Each row is a point on a tangle of strands that fork and nearly touch. The rows are in no order.
In the rows, 128 means zero.
Points whose rows are less than 77.4 apart are linked; no others are. Some points are linked to none.
<1339>: [ 93,  92, 157, 128, 143,  94, 100,  99, 105, 157, 121, 121, 135, 136, 125,
  88, 117, 144, 114, 114, 127, 146, 126, 121]
<464>: [136, 151,  98, 142, 120, 107,  81, 151, 133, 123, 166, 110, 151, 135, 128,
 117, 168, 157,  99, 180, 129, 142, 109, 129]
<1611>: [175, 133,  83, 149, 150, 137, 121, 152, 130,  97, 154, 113, 131, 149, 177,
 144, 155, 112, 113, 173, 126, 117, 134, 125]
<317>: [170, 103, 148, 152, 131, 114, 107, 169, 126, 104, 136, 117, 107, 135, 148,
 138, 120, 122,  78, 182, 106,  80, 105, 135]
<790>: [142,  97, 168, 134, 126,  97, 120, 135, 125, 141, 110, 119, 104, 132, 114,
 120,  98, 125,  84, 146,  92,  91, 101, 135]
<533>: [163, 140, 101, 123, 149, 156, 166, 140, 128, 108, 131, 116, 118, 142, 128,
 156, 113,  98, 141, 122, 121, 126, 162, 135]
<1536>: [144, 111, 155, 134, 155, 102, 140, 118, 113, 141, 143, 125,  92, 141, 135,
 102,  83, 108,  92, 119, 104, 127, 141, 143]
<175>: [166, 170, 117, 111, 128, 134, 150, 156, 152, 108, 160, 135,  88, 107, 113,
 155, 100, 158,  82, 156, 132, 131, 136, 141]
<782>: [ 89, 104, 172, 128, 120, 111,  63, 165, 152,  96, 127, 142, 156, 108, 141,
 138, 156, 172, 128, 162, 162, 114,  79, 119]
<28>: [105, 108, 147, 123, 105, 144, 152, 128, 146, 124,  85, 162,  95, 126, 107,
 161, 111, 118, 158,  87, 132,  90, 130, 115]
<275>: [129, 144, 145, 147, 106,  77, 125,  86, 119, 155, 166, 112, 144, 103, 117,
 124, 163, 144, 112, 160, 107, 118,  91, 152]
<1267>: [115,  88, 136, 127, 107, 145, 131, 150, 150, 112,  79, 153, 103, 155, 122,
 161, 116, 118, 141, 121, 121,  86, 117, 103]
<46>: [151, 154, 107,  99, 176, 140, 151, 121,  99, 155, 138, 103, 134, 122, 118,
 100,  91, 135, 117, 106, 134, 171, 162, 148]
<752>: [123, 128, 150, 120, 110, 106, 147, 108, 138, 159, 114, 125, 138,  77, 103,
 160, 146, 145, 131, 132, 103,  95,  86, 143]
<1250>: [ 76,  84, 166, 105, 139, 127,  80, 155, 133, 111, 104, 144, 127, 150, 132,
 108, 100, 149, 116, 120, 155, 136, 116, 102]
<1239>: [136, 124, 131, 167,  78, 126,  92, 122, 170,  74, 134, 152,  92, 146, 133,
 122, 155, 116, 111, 168, 136,  77, 127, 130]
<379>: [144, 105, 159, 142, 138, 101, 107, 134, 120, 123, 144, 125,  99, 146, 134,
 100,  95, 119,  72, 149, 113, 118, 124, 135]
<1655>: [146, 141,  95, 131, 144, 164, 148, 118,  97, 142, 125,  95, 187, 133, 133,
 152, 159, 107, 184,  94, 139, 164, 150, 142]
<1133>: [108, 134,  91, 153, 119, 126, 113, 101, 146, 104, 136, 133, 137, 147, 145,
 110, 178, 132, 168, 136, 155, 160, 156, 105]
<664>: [ 94, 136, 131, 133,  98, 115,  73, 160, 152, 103, 148, 129, 161, 116, 130,
 147, 178, 170, 123, 168, 161, 128,  77, 122]
<201>: [ 74,  81, 144, 133, 112, 132,  82, 140, 154, 115, 113, 159, 112, 182, 141,
 113, 114, 112, 118, 103, 142, 139, 147, 104]
<354>: [110,  76, 145, 159, 121, 122, 108, 123, 125, 133, 107, 138, 128, 177, 148,
 120, 134,  96, 132, 119, 111, 108, 126, 107]
<1481>: [152,  94, 104, 155, 143, 152, 109, 155, 126, 106, 110, 126, 120, 189, 179,
 125, 128,  84, 115, 141, 108,  92, 133, 111]
<787>: [111, 119, 124,  68, 159, 168, 112, 156, 110, 142,  84, 106, 171, 118, 145,
 148,  94, 163, 130, 150, 135, 164, 107, 104]
<79>: [152, 116, 115, 130, 141, 163, 166, 137, 126, 114, 103, 132, 110, 168, 131,
 145, 105,  75, 148, 102, 105, 110, 156, 132]
<541>: [ 91, 105, 131, 142, 111, 134,  97, 125, 153,  89, 111, 152, 118, 152, 145,
 130, 149, 126, 155, 125, 156, 121, 138,  96]
<513>: [155, 159, 151, 146, 154, 120, 176, 127, 127, 117, 175, 123,  73, 117, 150,
 114,  95, 133, 107, 121, 139, 156, 148, 150]
<8>: [160, 124, 155, 144, 133, 118, 152, 143, 134, 105, 147, 135,  75, 121, 136,
 138,  91, 122,  90, 152, 116, 104, 125, 141]
<245>: [125, 105,  90, 137, 141, 156, 108, 130, 129, 101, 107, 120, 143, 175, 163,
 134, 156, 115, 150, 133, 138, 128, 141, 100]
<1263>: [117,  82, 135, 109, 132, 171, 141, 159, 109, 123,  67, 139, 154, 155, 161,
 151, 111, 115, 181, 121, 121, 122, 107,  88]
<1042>: [132, 183, 114, 117, 122, 101, 141, 110, 134, 147, 173, 141, 114, 110,  95,
  80, 132, 168, 104, 127, 133, 157, 149, 138]
<1018>: [139, 123, 153, 175,  91, 107, 132,  86, 149, 100, 155, 151,  93, 135, 134,
 118, 150,  96, 123, 155, 110,  82, 119, 137]
<1503>: [134, 104, 148, 125, 132, 153, 164, 131, 106, 151,  71, 127, 144, 120, 124,
 145, 116, 110, 174,  87, 111, 107, 117, 131]
<1591>: [162, 146, 145, 129, 149,  91, 138, 122, 116, 143, 166, 110, 115,  99, 126,
 119, 109, 146,  81, 155, 106, 136, 114, 155]
<483>: [ 94, 121, 136, 120, 140,  96, 102, 104, 116, 144, 134, 126, 146, 131, 125,
  89, 144, 161, 130, 127, 148, 165, 134, 116]
<347>: [142, 185, 112, 139,  74, 132,  95, 161, 172,  90, 165, 152, 120, 127,  99,
 111, 152, 164,  91, 180, 150, 122, 118, 139]
<149>: [102, 197,  99, 125, 111, 113, 144, 107, 113, 182, 163, 113, 158,  73,  96,
 121, 157, 143, 133,  93, 132, 170, 116, 150]
<78>: [ 97, 101, 148,  84, 144, 136,  85, 153, 135, 130,  91, 124, 117, 143, 107,
 110,  76, 163,  93, 125, 141, 137, 120, 120]
<1658>: [134, 145, 124,  96, 138, 153, 165, 123, 134, 161, 105, 119, 105,  73,  89,
 139,  90, 143, 123,  87, 122, 103, 144, 152]
<1274>: [156, 104, 170, 138, 138,  99, 154, 123, 113, 151, 114, 120, 116, 122, 124,
 129, 118, 108, 116, 132,  79,  87, 100, 143]
<1483>: [102,  93, 127, 142, 128, 134,  72, 146, 144, 111, 120, 134, 109, 190, 136,
  98, 114, 113,  91, 128, 135, 126, 147, 119]
<578>: [163, 181, 117, 149,  75, 133, 125, 146, 165,  88, 178, 145, 101, 117, 128,
 137, 136, 138,  87, 188, 144, 114, 113, 139]
<1324>: [ 98,  95, 121, 153, 133, 159, 126, 104, 106, 132,  99, 139, 141, 170, 151,
 117, 126,  77, 184,  82, 142, 153, 168, 106]
<1098>: [118,  87, 138, 122, 142, 139,  90, 155, 124, 118, 102, 119, 131, 175, 136,
 114, 103, 123,  98, 141, 122, 117, 123, 113]
<1547>: [144, 162, 158, 137, 136, 111, 170,  98, 131, 132, 169, 133,  77,  99, 124,
 106, 103, 112, 109, 106, 122, 126, 148, 161]
<153>: [146, 119, 160, 143, 126, 144, 168, 132, 115, 153,  99, 132, 111, 129, 114,
 121, 103,  67, 152,  49,  95,  98, 144, 161]
<1117>: [ 77,  85, 171, 111, 135, 101, 100, 125, 112, 120, 108, 185, 142, 106, 155,
 114, 112,  99, 160, 105, 156, 140, 133,  90]
<1155>: [116, 140, 118, 125, 107, 106,  95, 146, 141, 132, 146, 112, 152, 119, 114,
 150, 159, 168, 103, 166, 131, 132,  86, 124]
<1728>: [ 97,  85, 167, 134, 141, 117, 119, 125,  97, 127, 104, 174, 164, 107, 170,
 127, 131,  87, 193, 100, 151, 140, 130,  92]
<1711>: [180, 127, 134, 136, 161, 149, 167, 138,  86, 138, 115,  90, 171, 136, 145,
 149, 140,  87, 162, 111,  90, 119, 127, 157]
<1442>: [160, 147, 109, 130, 143, 150, 162, 131,  97, 142, 125,  83, 184, 121, 130,
 175, 152,  97, 169, 100, 109, 138, 132, 158]
<274>: [159, 193, 142, 147,  88, 111, 156, 110, 152, 120, 197, 149, 106, 100, 125,
 102, 131, 138,  92, 162, 135, 143, 120, 149]
<368>: [148, 119, 101, 143, 163, 143, 137, 117, 101, 120, 133, 105, 139, 171, 153,
 107, 128,  89, 143, 121, 120, 146, 164, 130]
<103>: [177, 115, 134, 140, 161, 127, 160, 138, 103, 129, 133,  97, 140, 135, 156,
 146, 136,  94, 132, 146,  92, 109, 119, 143]
<1005>: [137, 165, 140, 136, 106, 124, 164,  87, 132, 142, 146, 126, 132,  84, 104,
 140, 148, 114, 151,  96, 112, 111, 131, 175]
<119>: [162, 116,  92, 143, 139, 149, 113, 155, 141,  82, 127, 126, 111, 169, 160,
 145, 134, 110, 111, 162, 121,  91, 141, 118]
<709>: [137, 118, 168, 160, 111,  92, 144,  87, 130, 127, 140, 132, 116, 127, 127,
 123, 154,  98, 137, 137,  89,  80, 110, 149]
<860>: [106, 110, 121,  97, 122, 154, 115, 162, 153,  93, 102, 145, 135, 134, 126,
 168, 121, 153, 147, 132, 168, 126, 128,  95]
<1588>: [ 92,  80, 138, 132, 127, 158, 127, 136, 110, 124,  88, 168, 145, 155, 167,
 131, 111,  79, 182,  84, 145, 145, 142,  87]
<1256>: [107,  97, 144, 109, 159, 151, 115, 119,  72, 146,  99, 126, 189, 118, 166,
 125, 111, 121, 179, 122, 145, 166, 118,  95]
<1405>: [143, 149, 114, 141, 126, 113, 147,  96, 127, 128, 159, 118, 128, 127, 118,
 124, 159, 116, 146, 128, 121, 132, 146, 146]
<1419>: [121, 106, 134, 123, 117, 126, 130, 146, 133, 130, 100, 121, 161, 114, 136,
 185, 154, 144, 143, 150, 119,  99,  85, 108]
<907>: [129, 157, 101, 104, 144, 133, 142, 114, 116, 161, 136, 117, 129, 110,  99,
 110, 117, 159, 130, 101, 141, 164, 158, 137]
<425>: [144, 154, 107, 143, 127, 118, 109, 134, 142,  97, 162, 140, 100, 156, 121,
  83, 138, 141, 106, 152, 142, 151, 159, 124]
<1515>: [145, 166, 104, 102, 143, 162, 165, 131, 122, 170, 125, 100, 133,  67,  91,
 154, 108, 134, 135,  74, 125, 134, 154, 162]
<1546>: [102, 122, 125, 156,  83, 131, 102, 112, 173,  83, 127, 157,  93, 154, 126,
 124, 154, 122, 136, 140, 144, 101, 141, 113]
<991>: [123, 169, 106, 116,  99, 127, 128, 112, 159, 107, 149, 151, 104, 128,  98,
 121, 138, 157, 129, 133, 148, 137, 147, 127]
<649>: [118, 146,  87, 137, 136, 132, 133, 118, 110, 140, 143, 104, 185, 131, 139,
 150, 170, 122, 174, 115, 145, 173, 135, 123]
<1684>: [108, 150, 105, 111, 134, 128,  98, 153, 149, 108, 135, 148, 118, 157, 104,
  83, 123, 183, 114, 124, 166, 169, 158, 113]
<767>: [154, 168, 152, 129, 116,  95, 143, 113, 134, 132, 182, 138,  94,  93, 117,
  95, 109, 153,  80, 153, 126, 132, 121, 153]
<701>: [128, 142, 109, 126, 107, 127, 103, 139, 155,  99, 139, 132, 122, 142, 117,
 132, 144, 156, 112, 154, 145, 122, 132, 121]
<1126>: [ 97,  72, 180, 107, 135, 134, 117, 143, 111, 161,  67, 133, 138, 133, 140,
 111,  88, 125, 123, 110, 105, 127,  88, 105]
<1323>: [139, 164,  85,  99, 131, 150, 152, 133, 138, 137, 135, 124, 123, 120,  97,
 149, 120, 148, 130, 115, 140, 148, 157, 135]
<1461>: [116, 100, 170, 120, 138, 159, 159, 138, 108, 174,  55, 141, 138,  86, 129,
 127,  95, 112, 177,  60, 117, 116, 107, 126]
<1383>: [114, 129, 101, 137, 128, 129, 102, 124, 146, 102, 133, 134, 100, 176, 121,
  81, 127, 129, 124, 125, 146, 155, 172, 111]
<942>: [142,  99, 142, 105, 156, 144,  91, 172, 119, 120, 101, 104, 132, 159, 126,
 123,  86, 139,  78, 164, 109, 111, 106, 128]
<630>: [140, 136,  99, 154, 142, 134, 138, 109, 133, 105, 143, 122, 114, 164, 145,
 106, 148,  88, 154, 121, 127, 148, 178, 133]
<169>: [113, 127, 145, 108, 139, 111, 139, 110, 118, 180, 108, 102, 153,  73, 109,
 144, 136, 157, 116, 126, 103, 125,  91, 139]
<765>: [101, 100, 137, 127, 152, 129, 120, 114,  89, 127, 118, 147, 181, 118, 169,
 130, 141, 107, 197, 114, 162, 168, 137,  91]
<281>: [121, 114, 157, 141, 110, 138, 164, 113, 133, 144,  88, 151,  97, 121, 104,
 138, 120,  95, 164,  67, 113,  93, 138, 142]
<130>: [ 96, 140, 124, 115, 116, 141, 141, 100, 143, 137, 117, 153,  96, 107,  96,
 117, 110, 147, 149,  82, 158, 137, 162, 125]
<1195>: [135, 121, 124, 115, 159, 124, 133, 117, 109, 148, 128, 113, 113, 139, 113,
  98,  90, 130, 109, 114, 119, 147, 151, 135]
<152>: [145, 147, 139, 127, 145,  92, 141,  96, 107, 156, 164, 110, 126, 102, 112,
 101, 128, 139, 111, 126, 114, 139, 131, 158]
<300>: [164, 156, 135, 120, 140, 122, 170, 131, 136, 117, 156, 125,  93,  97, 127,
 153,  95, 131,  98, 143, 114, 118, 131, 152]
<657>: [ 86,  79, 184,  95, 147, 112, 102, 148,  96, 137,  88, 178, 159,  98, 162,
 114,  91, 104, 149, 117, 136, 136, 106,  91]
<182>: [169, 165,  91, 152, 129, 129, 145, 147, 140, 105, 181, 114, 119, 127, 161,
 156, 151, 118, 111, 175, 126, 137, 129, 135]
<211>: [115, 155, 135, 132, 121, 143, 144,  92, 124, 160, 125, 123, 141,  66,  99,
 124, 136, 136, 172,  52, 149, 137, 159, 161]
<1105>: [131, 125, 127, 170, 121,  86, 102,  83, 124, 119, 164, 124, 133, 145, 146,
  82, 179, 120, 128, 157, 124, 135, 130, 131]
<171>: [171, 120, 133, 116, 158, 134, 112, 177, 121, 114, 124,  94, 125, 129, 137,
 143,  95, 144,  74, 181, 110, 119, 108, 135]
<806>: [111, 127, 104,  89, 142, 137, 121, 144, 109, 151, 115, 102, 177, 116, 131,
 158, 126, 159, 131, 140, 141, 166, 108, 113]
<1366>: [155, 171,  82, 146, 138, 113, 100, 151, 128, 114, 176, 121, 146, 151, 144,
  92, 166, 157,  96, 174, 134, 166, 136, 124]
<1341>: [101, 119, 141, 101, 131, 147, 154, 115, 135, 165,  91, 138, 108,  68,  95,
 129,  94, 150, 138,  71, 136, 105, 137, 131]
<276>: [ 96, 120, 125,  87, 139, 143, 115, 143, 128, 123, 102, 138, 141, 122, 132,
 140, 111, 158, 142, 124, 163, 148, 134,  96]
<1439>: [127, 141, 145, 130, 134, 110, 148,  81, 121, 153, 150, 122, 103, 101, 100,
  87, 118, 126, 121,  93, 123, 124, 150, 164]
<879>: [152, 150, 126, 118, 128, 133, 124, 161, 151,  93, 148, 139,  75, 138, 110,
 126,  89, 146,  84, 151, 143, 123, 150, 132]
<1423>: [138, 162, 101, 159, 111, 127, 148,  89, 151,  99, 153, 132, 117, 131, 127,
 114, 170,  96, 160, 129, 132, 140, 169, 145]
<1237>: [139, 194, 106, 145,  79, 104, 140, 129, 134, 132, 195, 124, 135, 102, 119,
 142, 160, 115,  98, 169, 118, 139,  79, 144]
<944>: [ 98, 102, 123, 141, 145, 133, 118,  98,  99, 133, 116, 125, 154, 149, 150,
 107, 136, 111, 178,  99, 156, 165, 153, 108]
<916>: [143,  94, 168, 127, 123, 141, 157, 140, 109, 178,  78, 128, 123, 135, 125,
 111, 100,  81, 150,  68,  79, 103, 111, 147]
<424>: [133, 109, 149, 142, 135,  87, 117,  97, 103, 159, 142, 100, 159, 119, 129,
 121, 158, 138, 121, 158, 103, 118,  98, 140]
<623>: [ 83,  84, 151, 122, 114, 134, 113, 137, 145, 132,  98, 160, 102, 157, 119,
 128,  92, 119, 115,  95, 133, 120, 140, 107]
<1320>: [131, 105, 141, 126, 129, 116, 111, 132, 133, 125, 108, 115, 139, 133, 126,
 148, 140, 148, 113, 158, 111, 104,  97, 119]
<290>: [134, 149, 113, 149, 117,  92, 122,  94, 125, 138, 174, 116, 146, 124, 129,
 116, 172, 134, 129, 157, 122, 142, 122, 139]
<1451>: [149,  91, 162, 140, 128, 116, 152, 136, 114, 154,  91, 130, 117, 144, 126,
 122, 121,  87, 147, 105,  80,  86,  95, 131]
<270>: [127, 199, 108, 140,  60, 114, 114, 139, 153, 123, 181, 137, 140, 109, 104,
 129, 160, 145,  84, 172, 132, 134,  80, 129]
<165>: [137, 117, 110,  86, 155, 177, 140, 147, 104, 141,  78,  98, 168, 135, 130,
 158,  99, 141, 138, 140, 109, 138, 117, 118]
<394>: [166, 146, 118, 122, 166, 133, 167, 147, 125, 111, 162, 118,  85, 138, 143,
 123,  84, 127, 102, 128, 138, 156, 161, 137]
<1192>: [126, 117, 115, 143, 131, 118,  85, 129, 137, 104, 135, 117, 128, 161, 145,
 117, 156, 144, 117, 158, 141, 119, 127, 117]
<1736>: [106, 118, 132, 100, 142, 127, 136, 124, 111, 170, 105, 114, 165,  82, 124,
 154, 134, 152, 148, 115, 135, 152, 104, 123]
<1413>: [ 90,  86, 167, 119, 139, 118,  76, 152, 137, 103, 106, 141, 152, 130, 142,
 131, 127, 152, 130, 142, 156, 124,  96, 100]
<151>: [ 97, 114, 140, 100, 109, 137, 142, 131, 158, 109,  98, 171, 105,  96, 111,
 170, 111, 146, 155, 106, 156, 105, 133, 106]
<606>: [150, 187, 117, 141, 127, 109, 140, 124, 132, 116, 182, 147,  99, 136, 117,
  76, 130, 153,  98, 148, 136, 166, 156, 134]
<299>: [130, 169, 124, 130,  94, 127, 152,  85, 151, 119, 154, 150,  96, 111,  97,
 114, 140, 125, 137, 111, 139, 125, 156, 154]
<762>: [106, 138, 121,  87, 126, 130, 105, 150, 151, 117, 119, 137, 128, 114, 102,
 135, 118, 187, 114, 127, 162, 143, 122, 113]
<1401>: [133,  93, 139, 148, 150, 105, 120, 107,  94, 149, 123,  97, 174, 150, 155,
 114, 164, 117, 143, 142, 101, 117, 106, 123]
<39>: [125, 131,  78, 159, 120, 142, 107, 116, 153,  88, 128, 135, 127, 163, 163,
 122, 184, 112, 151, 146, 146, 122, 154, 105]
<925>: [ 86,  72, 147, 160, 129, 107,  94, 108, 115, 126, 118, 136, 147, 165, 167,
 107, 155, 108, 154, 118, 135, 132, 126,  95]
<801>: [129, 121,  95, 108, 155, 147,  98, 140, 109, 118, 129, 113, 137, 183, 135,
  86, 109, 143, 116, 138, 148, 165, 155, 112]
<662>: [107,  87, 132, 160, 131, 110,  69, 117, 122, 110, 129, 122, 144, 167, 160,
  94, 163, 131, 129, 143, 141, 127, 122, 107]
<1716>: [ 98, 116, 141, 128, 131, 137, 139, 100, 127, 159, 107, 145,  98, 116, 102,
 105,  96, 118, 138,  55, 138, 131, 170, 138]
<1052>: [165, 125, 122, 146, 118, 140, 168, 134, 142, 109, 118, 128, 123, 140, 131,
 175, 155,  97, 158, 139,  97,  77, 115, 134]
<1207>: [157, 169,  80, 146,  88, 143, 122, 146, 170,  81, 162, 142, 115, 129, 141,
 154, 165, 130, 114, 180, 136, 108, 125, 131]
<1196>: [134, 172,  76, 121, 120, 120, 145, 149, 123, 141, 157,  93, 154, 111, 118,
 174, 156, 122, 119, 147, 111, 150,  97, 134]
<706>: [159, 143, 103, 165,  88, 143,  92, 147, 167,  68, 149, 143, 101, 139, 145,
 131, 170, 128,  99, 187, 146,  92, 131, 137]
<263>: [ 97, 104, 150, 127, 125, 116, 128, 105, 126, 161, 107, 138,  97, 129, 105,
 101,  94, 116, 110,  85, 116, 116, 140, 134]
<349>: [120, 158, 122, 116, 122, 131, 155,  97, 123, 163, 133, 119, 145,  79, 100,
 144, 142, 139, 154,  91, 130, 137, 133, 158]
<1137>: [115, 137,  95,  98, 147, 150,  93, 164, 135, 111, 127, 125, 148, 164, 125,
 103, 126, 178, 120, 139, 165, 170, 141, 102]
<179>: [ 85,  90, 135, 120, 128, 146, 114, 139, 133, 101,  94, 161, 126, 149, 154,
 141, 119, 113, 163, 104, 161, 135, 142,  87]
<325>: [127, 146, 142, 149,  82, 111, 142,  71, 159, 110, 151, 153, 101, 120, 110,
 111, 151, 112, 135, 135, 128, 102, 131, 141]
<1662>: [108, 148, 133, 123, 120,  93, 107, 102, 131, 142, 149, 137, 117, 128, 104,
  81, 137, 171, 110, 132, 144, 151, 134, 131]
<1099>: [162, 155, 124, 137, 111, 136, 180, 121, 143, 116, 143, 125, 125, 111, 121,
 180, 152,  97, 145, 128, 106,  98, 130, 155]
<312>: [106,  77, 161, 129, 132, 116, 116, 120, 106, 158,  94, 127, 135, 159, 138,
 109, 107, 108, 128, 108, 101, 114, 110, 118]
<667>: [153, 149, 170, 147, 109, 108, 168,  85, 132, 129, 152, 128, 118,  98, 117,
 134, 150,  92, 141, 112,  97,  88, 117, 173]
<73>: [158, 155,  93, 124, 116, 125, 137, 152, 140, 119, 158, 112, 130, 118, 128,
 173, 138, 131, 103, 165, 117, 122, 109, 135]
<624>: [118, 144,  82, 145, 128, 123, 116, 116, 132, 125, 153, 113, 163, 142, 147,
 129, 190, 138, 156, 144, 137, 158, 136, 114]
<1210>: [121, 129, 136, 105, 123, 124, 101, 151, 151, 106, 124, 134,  89, 137,  91,
 114,  97, 162,  84, 142, 145, 112, 131, 135]
<997>: [ 96,  82, 176, 138, 123, 107, 131, 106, 117, 177,  97, 143, 118, 131, 123,
 101, 108, 104, 131,  77,  99, 107, 116, 134]
<335>: [ 81,  87, 174,  92, 153, 130, 107, 133, 103, 154,  81, 145, 144,  99, 143,
 107,  79, 138, 128, 101, 134, 148, 111, 100]
<1445>: [160, 137,  95, 101, 162, 158, 148, 149, 119, 113, 128, 112, 111, 157, 129,
 127,  81, 121, 113, 129, 128, 143, 168, 127]
<1567>: [122,  96, 109, 137, 132, 163, 120, 139, 129, 108, 100, 127, 120, 193, 153,
 130, 117,  97, 139, 121, 124, 119, 150, 104]
<867>: [127, 112, 118, 128, 146, 118, 124, 117,  95, 156, 127,  86, 191, 126, 145,
 147, 162, 131, 143, 146, 110, 146, 101, 125]
<557>: [ 94, 101, 164, 106, 141, 147, 141, 126, 118, 166,  74, 152, 130,  66, 124,
 121,  84, 134, 150,  72, 141, 122, 124, 112]
<676>: [155, 180,  93, 110, 137, 155, 169, 125, 125, 138, 138, 117, 122,  97,  97,
 151, 118, 124, 152,  81, 141, 145, 169, 157]
<352>: [158, 128, 122, 123, 140, 114, 116, 146, 126, 119, 144, 104, 136, 128, 132,
 138, 131, 145,  94, 172, 117, 118, 112, 135]
<447>: [116, 106, 148,  84, 157, 146, 117, 141, 116, 150,  78, 109, 133, 124, 114,
 126,  87, 156, 101, 135, 119, 137, 115, 117]
<1398>: [138, 159, 125, 135, 141, 144, 146,  92, 111, 140, 129, 117, 128, 103, 101,
 108, 131, 113, 158,  52, 137, 148, 184, 168]
<1640>: [160, 165, 123, 156,  90, 114, 144, 125, 142, 115, 185, 127, 131, 100, 141,
 165, 161, 111, 107, 180, 115, 107,  94, 145]
<597>: [149, 115, 102, 164, 128, 145, 140, 131, 150,  86, 129, 138,  90, 172, 156,
 132, 131,  72, 136, 131, 118, 109, 166, 122]
<695>: [141,  89, 132, 131, 122, 150, 150, 154, 136, 128,  90, 146, 102, 170, 124,
 143, 100,  84, 138, 106,  98,  89, 132, 120]
<19>: [ 98,  83, 150, 105, 147, 155, 119, 138,  91, 132,  82, 134, 162, 143, 164,
 127,  98, 119, 165, 123, 132, 141, 112,  91]
<1194>: [143, 117, 114, 102, 141, 164, 162, 137, 110, 146,  83, 113, 158, 120, 119,
 172, 117, 123, 164, 114, 118, 124, 123, 131]
<1012>: [149, 145,  91, 128, 149, 115, 135, 138, 103, 151, 155,  80, 174, 129, 139,
 153, 151, 123, 121, 153, 103, 153, 108, 135]
<393>: [116,  95, 131, 122, 130, 145, 136, 139, 119, 124,  92, 131, 154, 131, 146,
 167, 141, 128, 175, 126, 132, 113, 112,  99]
<367>: [104, 144, 147,  99, 113, 126,  98, 151, 165, 118, 121, 140, 107, 106,  80,
 133, 112, 192,  97, 140, 154, 112, 107, 132]
<675>: [130, 107, 157, 104, 150, 109, 120, 127, 122, 158, 100, 110, 122, 110, 105,
 118,  99, 151,  86, 144,  99, 119, 104, 139]
<1041>: [168, 134, 132, 161,  96, 118, 124, 131, 144,  99, 156, 132, 114, 118, 146,
 157, 155, 114, 105, 190, 114,  75, 100, 141]
<1369>: [109, 129, 114, 116, 131, 129, 122, 114, 135, 124, 120, 137, 112, 147, 110,
 113, 123, 145, 138, 106, 155, 151, 159, 116]
<1621>: [146, 147, 127, 127, 103, 121, 161, 120, 138, 139, 137, 115, 137,  91, 107,
 185, 144, 123, 127, 142,  98,  97,  96, 154]
<55>: [114, 212,  84, 121, 105, 105, 143, 132, 117, 167, 174, 117, 147, 104,  96,
 118, 156, 149, 107, 120, 120, 179, 103, 140]
<181>: [172, 125, 154, 159, 114, 122, 136, 155, 143,  94, 158, 133,  86, 117, 152,
 156, 119, 124,  86, 183, 119,  89, 110, 141]
<1691>: [142, 200, 102, 126, 106, 101, 144, 137, 131, 153, 186, 121, 132,  96, 107,
 128, 138, 145,  87, 153, 116, 152, 101, 152]
<1532>: [100, 139, 117,  99, 100, 140, 130, 144, 158, 106, 122, 157, 130, 103, 117,
 184, 133, 158, 152, 130, 160, 128, 118, 104]
<1643>: [ 97, 168, 103, 108, 123, 128, 140, 114, 123, 184, 137, 118, 148,  55, 100,
 132, 134, 165, 142,  84, 153, 160, 124, 141]
<1302>: [136, 131,  96, 120, 164, 134, 125, 114,  93, 137, 140, 102, 152, 162, 138,
  90, 128, 126, 136, 126, 132, 170, 162, 126]

A fork is a point with three links, a tip a point with one. Leave the first point through the second and follow the links. Name the first fork or tip that comes.
<1532>, <860> | <181>
<103>, <1711> | <73>
<1366>, <464> | <790>
<347>, <578> | <765>
<1536>, <1195> | <1052>
<533>, <1445> | <274>
<1324>, <1588> | <347>
<119>, <1481> | <103>
<997>, <263> | <1339>

A fork is a point with three links. Follow the links from the first point to the second and name the forks in between, in order.
<1012>, <662> | <73> > <352> > <765> > <312>
<533>, <1018> | <28> > <181> > <1237> > <349>
<867>, <335> | <73> > <352> > <765>
<175>, <533> | <28>
<1263>, <245> | <352> > <73>
<1536>, <1237> | <790> > <28> > <181>
<263>, <1263> | <312> > <765>
<1126>, <1401> | <765> > <352> > <73>
<1643>, <944> | <349> > <312> > <765>
